Each row is a point on a landscape with many valleys, with its height.
From any point a ball rolls to the lowest of the 2 points nearest to it. It stops when none of these is lower. Distance is the straight distance between rows; heights are no part of it.
Vaz: [-11  11   7   3 -15 -11  11   2   9   3  11  -4   0   1  14 -20   0 -13
  16   6  -2  -8  -1   6]  (h 518)
gosit: [  3 -21 -31  -2  11 -16  -8 -17   7  17   1  -6  18  -4  10  -3 -10  -8
  14  -7   2  -5 -14   2]  (h 300)
simo: [  6  17  15  -4  -2 -10   5  15  -8 -10 -18  16   0  -9   0   8  25   1
   9  11  10   6   9  21]  (h 561)
robup: [  0 -21 -18 -13  22   2 -20  -6   1   0  -9  11 -10   6  -5  10 -11  -1
  -5 -15 -11   7   8 -13]  (h 519)
duse: [  6 -12 -29 -13   3 -15 -16 -16   6  15  11  -4  17  -9  13 -14 -11  -6
  14 -10  16 -12 -26  13]  (h 249)
des: [  0 -31  -9  -6   7 -29  -6 -22   8  18   3  -6  14   2  -9  -8  -7   9
   2   8  -3   4  -1 -19]  (h 451)
Mirod: [  8  -1  12  -7  11   9  -1   2  -7 -10 -13   1  -7  16  -6  13   6   3
 -23   2  25  -2   9  24]  (h 527)
Vil: [-10  -6  17   7  -2  -7   1   6  -2  -4 -12   9  -4   8   2   4   0   2
 -12   4   7   8  21 -10]  (h 608)
Buso: [  3 -12 -16   0  -8  -2  -1  -8 -14   1  17   2  15  14  17 -29  -2 -15
   8  -8  15 -15  -6   8]  (h 659)
vef: [ -5 -17   9   7 -11  -1 -11   4 -21   1   0   3  11  -3   8  -8   0   5
 -11  -3  25   7  -3  -8]  (h 546)
gano: [ 12  15   6  -1 -11  13 -14  21   2   8  -6  -2   0  -9   4  -2  -5  -8
  11 -12 -24   7 -18 -11]  (h 711)
rivi: [  2  19  -2  -1  -4  17  15   8   9   4   9 -12   6   6  12  12  -2 -18
  17 -10 -16 -13  -2   7]  (h 541)
Derin: [-11 -25 -14  -5 -17 -13  13  -5   6  17   3  13   4   5 -22 -16   4   6
   5  13  -4  17  -5   0]  (h 349)
Fesob: [  8   1   4   8  -8  -2   6  -4 -18 -13  33   3  -9   9   8  -6 -14   6
 -14  19   2 -14 -20  12]  (h 653)
gadat: [-10 -17  -7  -6 -20  -7  17  -2   1  13   1  18   6  21  -6 -28   4  -2
  11  10  -1  15   1   5]  (h 287)
kobis: [-11  12 -17   0 -11  10   4  -9  -5  17  27 -15  19  24  19 -17  -2  -4
  18   8  15  -1  -1  14]  (h 708)
Pibov: [ -4  -7 -15  -2  21  11  20  -6  -1  -5   5  -5  -9   5  -8  17  -7  -1
   0 -13  -7 -28  19  -5]  (h 480)
div: [ -3  -1  15  -6  -1   2 -20   0   0  -3  -1   8   9 -11   4   6   1   6
 -14   3   3  12  -6  -6]  (h 474)
fon: [ -6  -3 -18  -9  17  -5   8  -8  -5   5   4   6   2  -4  -4   9 -11 -21
  10 -10 -25  -3   6 -11]  (h 416)
pez: [ 12  24  22   1   3   1 -10   5   5 -15 -17   7  -3  -9 -10   6   0   2
 -14   4 -11  14  -6   4]  (h 585)
Vagur: [ -8 -16   7   0 -20  -5  -6   1 -13   4   9   8  12  -1   9 -17   5  -4
  -2   2  13   6 -10  -1]  (h 510)
Rifi: [ -2  21  11  -9  23  17 -12  -3  -6 -16   9  12  -3 -18   7   7  -3  -7
  -8 -16  -5  -2 -17  -7]  (h 700)
Rabe: [-11  -3   9  16 -11  -9  11   5 -10   5  -7   5  -3   1 -23   3  18  19
   9   0  15   4  11   3]  (h 391)
kili: [  3  -7  -1  -8 -14   8  -7  12  17  19  -8  -4  11  -4  -2   3  -4  -4
  10  -7 -19  15  -9  -6]  (h 520)
davo: [ -1   2 -21   3 -13   3  26  -2  18  -2   8  -8 -15  -3  -8   3  11  10
   9   2   3 -14  11   6]  (h 692)
Deki: [  7   7  17  13 -19   7  -2  12   7 -10  -5  -9  -9  -4   5 -11   3   4
   0   4   4  -3   8  -9]  (h 299)
Fesis: [ -5   5  -2  15 -11 -15  17   0   6   8  -6   9  -6 -15 -23  -2   1   2
  25  -2 -11  -2  -4  -9]  (h 316)
Duto: [ 15 -17  -1  -5 -17  12  -5  20  11   1  -2   7   0  -3 -15   8  -4   2
 -14  -3 -20   8 -18   7]  (h 375)
gamoz: [  3  -4 -15  -7  13  13   5  -9 -11   2   6 -12   4  13  18  12  -9 -13
   7  -8  -2 -14  17  -5]  (h 707)
geval: [ -5 -11  -9 -10  27  17 -15   2  -9   4 -10  13 -15   6  -5  10  -5  -3
  -1 -25  13  -9 -11 -11]  (h 567)
vov: [ 14  -8   9 -15  20   0 -28 -21   5 -13  -5  -2  14  -5   6   5  -7  10
 -17  -6  -1   2  -7  -9]  (h 788)
gobo: [ 12 -12   6   0 -14  10   5  20  12  -4 -10   8  -5   8 -18   2  -5  -3
 -17  -6  -6   5  -1  12]  (h 423)
vezi: [ -2  11  -5   4   4   3  19   4  12   1  -2  12  -6 -11  -8   7  -4 -10
  25 -15 -22  -7  -5 -13]  (h 470)
Nozof: [ 11  14   8  -1 -16  11  -9  16  -4   8   1 -10   8   5   6  -2 -12 -12
   6   7 -27   7 -17   7]  (h 730)
gunob: [ -4   0  -4   3  10   8 -10  11 -14   6   2   2   4 -11  16   0  -7  -9
   7 -17   5 -10  -9 -16]  (h 652)
puv: [ 10   2   7   8 -24   8  17  12   1 -12   7   7   0   4 -14  -7   8   6
 -14   2   4 -12 -25  14]  (h 666)
tuva: [ -4   2 -15 -12 -12   3  11 -10  -5   9  25   3  17  20  13 -30  -1  -9
  13   9  14 -11  -6  11]  (h 687)
mok: [ -6  10  -3  16   1  12  21   5   5   2  -5 -12 -15  -9  -6   9   6  12
  14  -9   3 -19  16 -15]  (h 274)
Los: [-11  -4  -9  -8  13 -10  10  -4   3  12  -3   2   3  -9 -21  -4  -1 -13
   7   2 -41  12   2 -10]  (h 289)
sobip: [ -8 -11 -15   4  24 -15  -5  -9  -8  18  -3   1   4 -10 -17   8   1  18
  -4 -10  11   0  -7 -17]  (h 210)
zusa: [ -4 -11 -13  -7  -2 -19 -10  -5  10  21  21   0  21 -12   4 -15  -3   3
   9   1  21  -7 -28   8]  (h 192)
kazif: [  5   1   5   3  -8  -7  -7  -2 -10  -1  12   5   9 -14  -9  15   5  18
 -13   2   7  -3 -31  16]  (h 731)
sal: [ -3   3  19   6   8   6   2   1   2 -13 -14  -3  -7   9  11   2   2   7
 -15   5  13   4  30   2]  (h 637)
pab: [  6  24  -3  -6 -16  10  14   4  16  -4  18 -24   4   3  14   4  -4 -14
  15   5 -14 -11   2  11]  (h 565)
Fozub: [-10  12   8  -9   1 -13 -18 -14   2   1  17   5  11 -20  13   0  -7  -7
  -5   6  -2   0 -20  -2]  (h 529)
bas: [ 11   3  13 -19   7   5  -9  10   5  -4 -20   7   2  -7 -12  23  14  12
 -16   2   1   8  -9  26]  (h 486)
zoso: [ 12  17  20  -8   3  -1   4  22  -9  -4 -27   0  -7   1   5  -2  23   7
   8  12  18  -3  11  17]  (h 531)
ruka: [ 20   9  17  10   5  19  -8  15  -2 -13 -10 -19 -25   4  -3  -6  -5  11
 -24  11  -2  -4   4   6]  (h 376)
kog: [  8 -35 -20  -9   2 -12   0 -10  10  28  -3  -7  18   6 -12   1  -6   4
   8   6 -10  11  -1  -8]  (h 418)
devu: [ -3  -8 -22  10  31 -21 -12 -19  -5   6  -5   2   6 -13  -5  10  -1  14
   8  -8  12  -7 -12 -18]  (h 162)
tilef: [  5   9  14  -2   8   6  -3  -2   4 -19  -4 -12  -3   3  18  -2   2   1
 -25  16  17   9  31   9]  (h 662)
Muku: [  5   8  -6   8 -27  10  25   1  10  -7  14  -4   1   6  -4 -12  14   1
   0   5   3 -16 -18  16]  (h 625)
Ton: [-17 -14  -5   7   1 -17   0 -12 -18   9   7   8   6  -7 -10   7   3  10
  -1  -3  18   2   2  -5]  (h 312)
Sare: [-19  12  -1   9 -10  -9  20 -18  -2  -3  21   4   7   4  10 -12  10   6
   8  10  28  -9   2   6]  (h 539)
ruza: [ -6 -21 -18   9  13 -28 -19 -27 -25   4   1  -2   4  -7  -6  -8   3   8
  -4   2  11   7   5 -10]  (h 506)
Gelud: [ 20  11   1   2  -3  27  -8  14  13 -10  -6 -30 -28  -9   4   4  -2   6
 -14   5   0  -5   4   4]  (h 301)
dutat: [ -5  -9   3  -6   0  -6  -3   0   1  10  -6   2   3   7  10   0 -12 -14
  12   7 -26  20  16 -15]  (h 365)
zugi: [ -7  11   2   3 -11  -4  11 -14  -8 -13  20   9  10   6   6 -16   5  -7
 -14   4  22 -13 -17   8]  (h 631)
ped: [ -1  16  11  10  -4   1  -2  13   1  -1 -14   7 -11 -11  -4  -2   2   5
  15 -13   0  -2   1 -17]  (h 407)
sim: [ 21  13  18   2   3  -5 -11  17  -7  -8 -14   8 -11  -2 -12  16  -1  22
 -19  19  -7  18 -10  25]  (h 542)
nepev: [ -5   4  15   7  -2 -14 -26  -1 -16   8  -1   2  17 -17  13   3  13  11
  -2   3  15  10 -10 -14]  (h 843)
vari: [ 19  15   1   1   3  27  -8  17  22  -7 -16 -16 -31   0   2   1  -3   3
  -7  -3  10  -2  12 -10]  (h 226)
kikif: [ -3 -11 -27  -9  14 -17   1 -19 -10   8   5  -1   2   2  -7  -1 -10 -18
   7  -2 -24   1   9   1]  (h 387)
rede: [  0  -9   9  11 -19  10   0  22  -2  11  -8  -1  -3  -4  -7  -2   1   5
   8 -17   5  -6  -6  -4]  (h 649)
mim: [ -4 -26  -8  10  -5   1  -3  15 -14  18  -1   7   3   0  -5  -1   1   3
  -3 -17  19  -2 -13  -5]  (h 604)
beda: [-14   0 -11  -7   5  -8  22 -11  -2  14   5 -10   5   1 -20 -12   0 -21
   8   6 -28   6  13   2]  (h 245)
Segar: [  5  -8 -11   4  13 -17 -25 -24  -2  -4  -3   1  19 -12   8   9   5   2
  -6 -17  20 -11  -8   0]  (h 211)
lofol: [  4  -4  -2  -1  22  15 -22   5 -22  -1  -4  -1  -8  -2   4   3  -5  -7
 -10 -26  15 -23 -12 -10]  (h 602)
rutam: [ -3 -11  -1  -3  17  -1   4 -10   1 -14  -1  -9 -16  13   8   1  -4   2
 -20  13   6   0  41  -5]  (h 827)
kigu: [ -1 -19 -38   2  12 -22  -5 -28  -3  13   5   3   7  -3  -4  -4 -11 -12
  12  -4 -14  -3  -1   8]  (h 351)
Kigo: [ -1   7   3   7 -15  -3  11  -7 -18 -10  20  13   0   7  -4 -10   1   2
 -15  13   9 -13 -26  17]  (h 675)
kek: [  3  -3   4   6 -20   1   5  14   3 -10   5   9   0 -11 -16  -1   1   5
 -12   3  -3   3 -27  14]  (h 695)
fum: [ -4  -8  -1   2 -20 -10  18   4   5   7  -1  -3   0  18  -9 -19  -1  -3
  18  10 -13  19  12   5]  (h 208)
Masit: [ -4 -32 -17 -12 -11 -10   7  -5  17  26   6   6  14   4 -14  -5  -1   6
  14   8  -3  13  -7   3]  (h 385)
vamed: [  4 -10   1 -10 -25  -5  -4   6   6  12  15  -1   9   0  -1  -9   0   0
  -3  13 -15  13 -28  10]  (h 202)
Rusid: [ -1  17  17   9  -4  -5  16  -4   5 -20  -4   5   4   5   3   4  16   7
  -2   8  12   7  20  13]  (h 624)
lep: [ -2  -9 -14   4  22  -5 -22 -10  -6   7   4   6   8 -12  17  -5  -3  -3
   9  -8   8   3  -4 -27]  (h 817)
kabu: [  8   7  14 -21  15  -2 -15 -10  14 -10  -1   7  13  -8  -6  20   0  10
 -26   7  -5   8 -13   8]  (h 767)
Limug: [  6   9   0   6  -2  18 -11   7   8  -3 -16 -17 -37  -2   0   2   4  16
  -1   5  17  -1  21 -18]  (h 140)
Vufil: [ -4 -10  -2  -5  -6  -8   9   4  -1  11  -9   3  -2   1 -11  -6  -3  -6
  14   3 -34  17  14 -12]  (h 327)
mogop: [  5  15  -9  -2 -29  14  11   5  11   0  22 -20   3   0  17 -22  10   3
  13  14   6  -8 -13  10]  (h 738)
nefab: [  0 -11 -13 -10  23  -4  15 -13  -2  -6  -1   5  -3   8 -12   9 -10 -12
  -4 -10 -21 -14  14   2]  (h 448)
rap: [  0  16  16   2   4   2   9   9  -7  -6 -18  -3 -11  10  -1  11  23  15
   8   8  23  -1  20  13]  (h 498)
nozal: [  7  27  18   3  -2  -7  10   7   2 -16 -15  11   9  -4   0   3  16   4
  -4   2   9   6   7  23]  (h 590)
bof: [ -4  -7 -15   9  -4 -14  -7 -16 -12  -6  17   4   9   2  15 -17   1 -15
   2 -16  21 -19 -10   8]  (h 627)
Kedop: [  4  18   7  -9  17   7 -17  -8 -10 -16   8  13  -2 -17   3  12 -11  -4
 -15   5 -11  -5 -18  -2]  (h 719)
difa: [  4 -16 -24  15  27 -14 -12 -18   9   0 -17  -5  12 -10   7   5  -3  17
   6 -19  16 -19 -14 -11]  (h 89)
fuvud: [ 15  11  16   7  -7  -8  -8  16  11 -15  -8   3  -7  -6  -5  -8 -12  -2
 -22  10 -18  19  -4   7]  (h 551)
gelak: [  4  14  14  10  -2  14  -5  10   3 -11  -9 -13 -18   0  13  -1   4   7
   0   0  12  -7  19 -16]  (h 224)
meved: [  1  -6   3 -15  14  -1  -8  -7 -10  -3 -21  15  -1  13 -11  22  10  -1
 -10  -4  23   2  11  25]  (h 484)
ripa: [ -1 -13  13   1  -2   9  12   4  -6 -11  -5   6   3  12  -2   3   8   5
 -19   2  23   2  12  10]  (h 577)
nire: [-17   5   1  12   0 -15  14  -3  -2   8   9  -6  -3  -8   4 -13   2  -7
  19   7  -4  -9   2  -3]  (h 550)
gabi: [ -6  -5  12   6  12   3  -3   6   3  -3 -25  -8 -25  24 -13   2  -1  11
 -13   8   0   9  31  -9]  (h 266)
Dudak: [ -8  -8  -2   3 -20  -2  10   2  -1   1   9  12  10   8   0 -17   3  -3
   0   4   7   3 -15  12]  (h 460)
sumek: [ -4   1  -2 -15  -1  -8   2  -5   1   7   2  -3  10  17  18 -11 -14 -23
  12   6 -24  14  15  -1]  (h 406)
Por: [ -6  13   3  -8 -13  -3   6  -2   9   9  10 -10  13  22  13 -13 -12 -15
  15   8 -16  11  11  12]  (h 444)
sete: [  3   9  13   6 -21  -7  -5   7  -3   3   7  12   8 -14 -15   3  10   7
  -9   1   8   1 -30  14]  (h 714)
Nir: [  3   1   5 -26  14   3  -5   5   0  -2 -27  19  -3   2  -9  24  11   1
  -7  -3  10  -1   1  24]  (h 453)
Ser: [ 12  17  16   0  16  13  -8   3  22  -5 -25 -16 -25  12   4   6   7   7
  -9  13  21  15  26   0]  (h 275)
pafi: [ -7  -1  -6  -7 -19  -5  -5   5  20  26   0  -1  14  -8   3  -4  -2  -9
  21   4 -12  14 -10   4]  (h 540)
fofi: [ -8   7  10  -5  30   9   1 -16  -8 -12  -6  -9 -16   6  11   7   0   4
  -9   9   4  -1  31 -11]  (h 839)
kosup: [  0  13   2  -4  -6  12  -6   2  -7   4   6  -9  16  11  11   1 -11 -17
   6  -3 -23   5  -5   4]  (h 746)
puva: [  0   6   1   5  -7   2   0   5 -13  -1  18  -1   4  -2  10  -3  -4 -17
  -8   0 -12 -11 -18   8]  (h 592)
pamod: [ -3 -19   3   6 -18   2  -8  19  -5  10   5   3   7 -11  -8   4   4   8
  -5 -11  10  -5 -22   0]  (h 628)
Nage: [ -5  -9 -11  -3   5  19  15   0   7   5   6  -7 -12   4  -2  21  -2   4
  -5 -11  11 -26  12   4]  (h 509)
kabol: [-10   8  19  -5  28  10 -10  -7 -23  -9 -13  -3 -16  17   6   4   2   7
  -2  10  11   4  19 -14]  (h 851)
Taraf: [ -1 -23 -14 -16  19  -3  -4   0  -5  12  -8   6  -4   6 -14   8 -13  -2
   6  -5 -28  11  11 -16]  (h 496)
Redul: [ -2 -27  -8  12  -9  -2 -13  16 -26  10   0  -8  11  -2   9  -9   0  -6
  -1 -12  25  -5  -6  -8]  (h 578)
gusof: [  3  16  -9   7  -5  22  -1  10   6  -1   4 -19 -15  -7  13   5   3   2
  17  -8  -1 -18  11 -19]  (h 332)
kiga: [  8  15  18 -10   6  -2  -8   0  15 -10   1  -1  10 -18  -7  21   4  15
 -13   4 -11   6 -22   0]  (h 755)
retu: [ 15  -7   2   2 -21   5   3  20   5   3   5   7  -2  10  -8   1 -10   3
  -8   8 -27   9 -24  20]  (h 325)
mufo: [  1  16  18  12  -8   5   9  12  -3  -7 -16  -1  -9   5 -15  12  15  11
   4  -2  24 -11   7   8]  (h 461)
lop: [ -1   1 -21 -10 -14  22  13  -2   8  -1  13 -17   6  12  18  -3   5   0
  -2  12   5   2   5  11]  (h 635)
Bes: [  5 -18 -18 -13  25  16 -21  -8   1   0  -6  12  -6  -1  -4   8 -10  -8
   1 -29   2  -7  -5 -11]  (h 543)
bokir: [ -5 -11  -7   9  -3   7  17   6  -1   4   7   4   1   0  -2  11   0  -4
  -4 -21  13 -24   1   6]  (h 545)
tofi: [  2 -15 -12  -7  10  -5   7 -15  -8 -14  10 -10  -3  14  13 -11  -6  -6
 -12  10  -3  -6  29  -6]  (h 815)
Gidof: [ 17  17   7  -1 -10  19  -4  21   5  -4 -13  -5  -7   1  -3  -4  -6  -4
  17 -14 -15  -6  -1 -15]  (h 693)
vitul: [  0  -7  -5 -19   5   9  -9   4  17  13  -4  -2  11  -1   9   8 -12 -10
  11  -4 -24  18  -7 -15]  (h 499)
vugis: [  5  -9  -2   3  -7  16  17   5   7 -17   4   1  -2  10  -1  -1   0   0
 -27  -4  12 -12   4  15]  (h 632)
Gibi: [  5   2  12  -4   3  -4 -12   1 -12 -17   8   0   1  -5  12  -5 -17 -14
 -22  12 -18   5  -1   6]  (h 752)
bafa: [ -6 -13 -15 -19  20   9  -3  -4   5   9  -2   3   4   0  -5  13  -6  -3
  15 -11 -29  14  -1 -23]  (h 476)
sarek: [ -4  18   0 -10 -18  -5  17  -1  18   4  12  -5   0  11  10 -24  -5  -8
  22  12  -8  -1   2  18]  (h 482)
Tul: [  3   3   6   7   9  12  -5   4  12  -5 -25 -18 -37  13  -6   1   5  11
  -3  11  14  10  24 -11]  (h 203)
nofo: [  6   8   7  -4  -1  -6  -9   1   4  -6  12   7   5 -21 -13  26  -4  17
 -14   9 -12  -1 -27  10]  (h 745)
vomub: [ 10  13  22   4  11  18  -4  12  11  -6 -30  -8 -21  15  -4   6   1   1
 -16   8   9   8  13   7]  (h 355)
pifa: [  1  -1  -4   5  -7  15  26   5  22 -12   7  -2  -8  -1  -8   5   8   4
  -8  -4   8 -16  13   8]  (h 671)
sute: [ 13 -17   1 -14  16  -4 -27 -21  10  -3  -2  -1  11  -4  19  -3  -9  -2
  -6  -5  -9   0  -3 -19]  (h 798)
Zag: [ 17  19  -3  -4  -2  23  -6  11  17 -15  -8 -19 -25  -6   7   1  -2   2
  16  -1   1  -7  18 -20]  (h 291)
pom: [ -8  10 -18  -2 -22  10  10  -5   6  15  23 -14   9   8  19 -18  10   4
  21  11  14  -1  -2   6]  (h 722)
doki: [ -8  -2  12  -6  22   4  -2  -1   4  -5 -22   8 -23  21  -9  10  -6   1
 -14   2   2   8  20  -2]  (h 320)
Susu: [-11   7  21  13  11   0 -10   5 -19   1 -19   6 -16   8 -10   1   9  16
   9   3   7  16  10 -17]  (h 874)
nin: [ -9 -15 -13   6   7 -11   3   6  -3  23  -5   3   5 -12  -9   9   1  12
   9  -8   0  -1 -11 -20]  (h 258)
rume: [  3  17  18   6  -8  -4   3  -4   5 -22   3   5  10   3   8  -8   8  -3
 -15  18   9   9   2  20]  (h 664)
Susur: [ 11   1   3   7 -15  22   1  23   3   0 -18 -15 -13   4  -4  -3   1   3
   6 -11  -1 -11   2  -8]  (h 673)
Vebob: [ -7  15 -13   9  11  12  14   4  -1   6  10 -13 -19  -8   8   9   8   6
  19  -8   0 -25   9 -16]  (h 314)
fanu: [ -9   9  -3  24   2  -2  21   5  -6   9  -2  -6 -13 -11 -16   0   6   8
  14  -6  -3 -20   3 -13]  (h 230)
durit: [-10   0 -11  25  -2  -9  19   9  -8  22  -3   2   0 -12 -19  -1   1  -3
  22  -9 -10  -7  -3  -8]  (h 278)
Kazi: [ -8  -2 -14  -6  -6  -7  19 -11   8   2  15  -8  -3   8  14 -11   2  -9
  12  14 -13  -8  17   7]  (h 674)
fas: [ 11  11  -2   3 -19  16  13  13  14  -6  12 -20  -2  -7  11   0   6  -1
  -1   6  -5 -15  -1   8]  (h 591)
bitof: [-17   7   8   9  -3 -18  16  -9  -2   2   4   5  -5  -3  -9  -4   3  -1
   5   7  -6   2  16  -7]  (h 576)
rekev: [  5 -11  -6  -8  21  -1 -38 -17  -6  -9  -2   0   6  -6  19 -10 -12  -3
  -2 -12   5   1  -3 -21]  (h 806)
Puvu: [ 11  11 -17  -6 -16  28   9   5   8  -4  16 -25  -1   4  17   4   5  -2
  -5  11  -9  -4   1  13]  (h 614)
telo: [ -4   3  16   6  -7   5 -14  11   4  -1  -8  11   3 -20  -4   3   4   1
   2 -11  -1   7  -7 -14]  (h 442)
pigod: [ -9 -24  -3   5  -6 -19   3  -2 -18  11   5  -1   3   3   0 -14  -2   0
   3   5  -1  11  11 -11]  (h 555)
gurob: [ -7  -8 -13   3   8 -18 -11 -22  -5   2   5   8   6  -9   5   6   0   1
   0 -11  16  -3  -1  -6]  (h 262)
ror: [ -7   8  -5   5 -18  -4  16  -3   7  12   5 -19   3  25 -12 -18  -1   0
  28  19 -16  12  12   8]  (h 144)
bikot: [ -9  -6  -2  -9  21  11  -3   3   1  -7  -2  13  -6  -1  -2   4  -4  -4
  12 -16 -21  11  -3 -18]  (h 452)
Futur: [  6   4  10  -1   7  -4  -9 -10  -9 -23  11   6   6   3  13  -5  -6 -18
 -27   9   3   0  11   6]  (h 774)
fupu: [  2   7  -9 -14   2  12  -1  -4  -3   2   5 -10  16  23  11  15 -16 -17
   2 -13 -15   2   3   3]  (h 740)
vabu: [ -6 -21   6  -1   1  -5  -7   4  -9   4  -4   7   2   1   5   2  -8  -2
  -5   2   0  14  12 -18]  (h 581)
zimiv: [  6 -31 -15   4  12 -26 -22 -28  -2   9  -5  -5  11  -3   3  -7  -3   9
   2  -1  10   6   4 -18]  (h 481)
Tik: [ -6  -5 -24  -7 -11   5  24  -9   7   7  17 -13   1  16   7 -12   4   1
  11  16   2   4  14   2]  (h 656)
Dofus: [ -3 -10  -5  -5 -16 -11  -8   4   8  14  14  -7  15 -11   1 -12   2   6
  -5   7   7   1 -31   3]  (h 122)
tegi: [ -9   8  11   9  -4  -6  12   8 -11   3 -15  11  -4   3 -21  20  20  18
  12  -9  16  -8   7  13]  (h 424)
mosu: [  8  10   8   5  -1   7   4  -8   4 -20   8  -5   9   3  17  -8   6   1
 -31  23  11   8  12  17]  (h 694)
mib: [  0  -3  -8   6 -15  16  24   4   5  -3  17  -4   6  -1   1   1   6  -2
  -3  -7  10 -25 -13  12]  (h 586)
Lig: [-10  17   2  -1  20   8  -4  -2 -11  -2  10  13   0 -16  12   9  -5 -15
   4 -18  -2 -13 -12 -12]  (h 676)
Muked: [  8  13  18  12 -24 -10   4  12   1  -9 -11   2  -6 -10  -1 -13   3   1
   8  -6   9   2   5  -9]  (h 357)
Tipu: [  4  17   4  12 -10 -22  11  -3   8  -7 -14  13  -8 -13 -27   6   3   2
  21  -4  -2   7   4 -13]  (h 348)
Lizi: [-11  16   5  12 -25  -8  22  -4   8   0  12  10   2   2   2 -18  17   1
   8   5  17 -10 -10   9]  (h 475)
nitu: [ 12  -7   6  -1 -18   3   6  17  21 -10  -9   0   1  10  -7  -8  -5  -9
 -15   2 -17  17   1  15]  (h 469)
sisi: [-16   1   6   1  22  -3  -3  -8 -16  -4  -6  13 -11   1  -6   8  -2   4
  -3  -7  -1   2  13 -19]  (h 396)
Mevu: [  5 -15   2  -5   2  -6   2 -11  -2 -21   4   1   4  14  13  -9  -8 -15
 -21   5  10   4  21   7]  (h 797)
Rem: [ -2   3 -10  -9   5   8  14  -5   8  -4  10 -11   1   9  15   6  -3 -11
   7   7 -10  -6  23  -1]  (h 690)
soze: [-11   6   2   6  -5 -12  10 -16  -9  -6  24   7  10  -2  12 -16   3 -12
   3  -3  25 -16  -1   5]  (h 582)
Lol: [-14 -10   3  20 -20 -13  15   2  -2   8   1  10   0  -4 -16  -7   8   6
  12  -2   9   7   0   0]  (h 350)
sezov: [ -1  10  20  -5  -5  -9 -18  -3  -1  -4  10  -1  15 -17   7   0  -1   1
 -16  10  -4   9 -19   0]  (h 502)
ven: [-10 -24 -15   3   2 -25 -11 -18 -18  11   9  -2   6  -3 -12 -16   1   5
  -4  14   0  13   7 -18]  (h 530)
binid: [  0   3 -20   4  -9  10  30  -3  11   3   2 -17 -11  -2 -11   7   4   8
  18   1 -16 -11  17   2]  (h 703)
duzis: [-12   7  -9   2  -3  -1  19 -11  -4  16   6 -20  11  17 -13 -10  -1  -8
  18  17 -25  10  15   3]  (h 196)
suvoz: [ 20  14  13  -4   4  -4  -3  12   3 -11 -12  12   4  -9 -13  18  10  14
 -16  12  -2  17  -9  38]  (h 517)
Kura: [ 12   4  18 -24  23   6 -27 -15   1 -10 -10  -2  15  -3   0  19   3  16
 -18   4   1   5  -7   1]  (h 778)
voba: [ -9   4  -8  -6   7  -4  15   2   9  11   4  10   2  -4   1   9  -6 -16
  18 -13 -26   0   0  -4]  (h 443)
Koti: [ -7  -4   6  -8  26  -9  -5  -9  -8  -5 -13  16 -12   9  -7  11  -5   2
 -11  -2  -2  10  23  -3]  (h 363)
kikug: [-17 -17  -7  18  -3 -13  11   6 -10  19  -1   7  -1 -10 -17   2   7  12
   7  -5  13   6  -3  -8]  (h 304)
zon: [ -5   3   0  -3   1  -7 -11  -4 -10  -3  17   6   8 -15   7  -1  -6 -16
  -7  -8  -4 -12 -23   5]  (h 559)
terap: [  8 -14 -15  10  14 -13 -22 -28  10  -1  -9 -10  14  -9  15  -6  -4   7
   1 -14   9 -16 -12   3]  (h 148)
gura: [  5  -1   0 -12 -26   3  -1  12  15  12   5   3  10   7  -4 -10  -6  -8
   2   3 -24  13 -21  19]  (h 263)
Nakib: [-15  -1  -1  -7  29  -3  -8  -8  -4  -2  -2  12  -7  -9  -6  11   3   6
   4 -13  -6   8  -2 -20]  (h 425)
dab: [  8  -8 -17   8  22   5 -20   5 -20   1  -3  -1   3  -4  15   0 -15 -10
   2 -24  12 -15  -8 -18]  (h 630)
melu: [ -3  10  11  -7   7  -4   0   7   8  -2 -22  14  -3   1 -11  17  12   5
   0  -3   6   8  10  13]  (h 417)
Reni: [ -9   0   0   5   6 -10 -26  -4 -22   5  -1   5   9 -10  15  -7  -2  -3
  -1  -2  23   2  -7 -23]  (h 831)
Bimud: [ 14  25  23   5   8   4 -15  13  -6  -8 -18   8 -14 -10 -12  19  -3  22
 -10   5 -10  10 -19  11]  (h 566)
milot: [  8  -7  18  -1 -12  -1  -8  14  13  -7   1   3   3  -4  -5  -7  -3  -7
 -27   9 -17  23  -9  12]  (h 516)
sepa: [ 16   4  18   7   1  12  -8  16  12 -13 -15 -21 -17   4   2  -3   2   5
 -24   7  12   4  15   6]  (h 429)
keb: [-15  12  21   6  27   8 -11   2 -21  -6 -15  -3 -21  12   3  -6  10  17
  13   5   7   9  14 -25]  (h 864)
Vilo: [  1  17   2  -4  -5  12  13   8  14  -1   0   7  -3  -9   1   8   0 -20
  10 -16 -22 -14 -10   1]  (h 503)
fibo: [  8  -5  -3   6  -6  -4  -1   1 -15  -4  27   9  -6  -1   8   8 -15  -3
  -8  11 -10  -8 -25  15]  (h 626)
lume: [ 11   3  13  -4   6  -2 -13   2  -8 -12  11   9  -7 -10   1   7 -18  -2
 -17   8 -20   7 -17   2]  (h 735)
bur: [ -1  19  11   8   1 -13   5   2   7  -8 -24  17  -9  -7 -13   8  11   5
   8  -3   3  15  14  -1]  (h 384)
bem: [-15  -2   0   6 -24 -12  13  -1   6   8   9  17   5  -5  -7 -11  12  -3
  14   1  10   2 -18   7]  (h 405)
zibi: [ 11  -3  -5  -9   3  19   7   5  -5  -6   2  -8  11  18   8  15 -12 -16
  -2  -7 -12 -13  15   1]  (h 724)

Call two points neighbours if one is among the 2 nearest of the other. Go from one point of each pair to the other, from neighbour to neighbour, staying as low as possible. Name the highest point that can't be avoided.
fanu / vari | gusof
Limug / Dofus | pafi
kikug / ror | bitof

For each start below, name the point where the ball stops.
Rifi | Limug
kili | Limug
kiga | Dofus
mosu | ror
nire | ror
pab | Dofus
pez | Dofus
fupu | Dofus
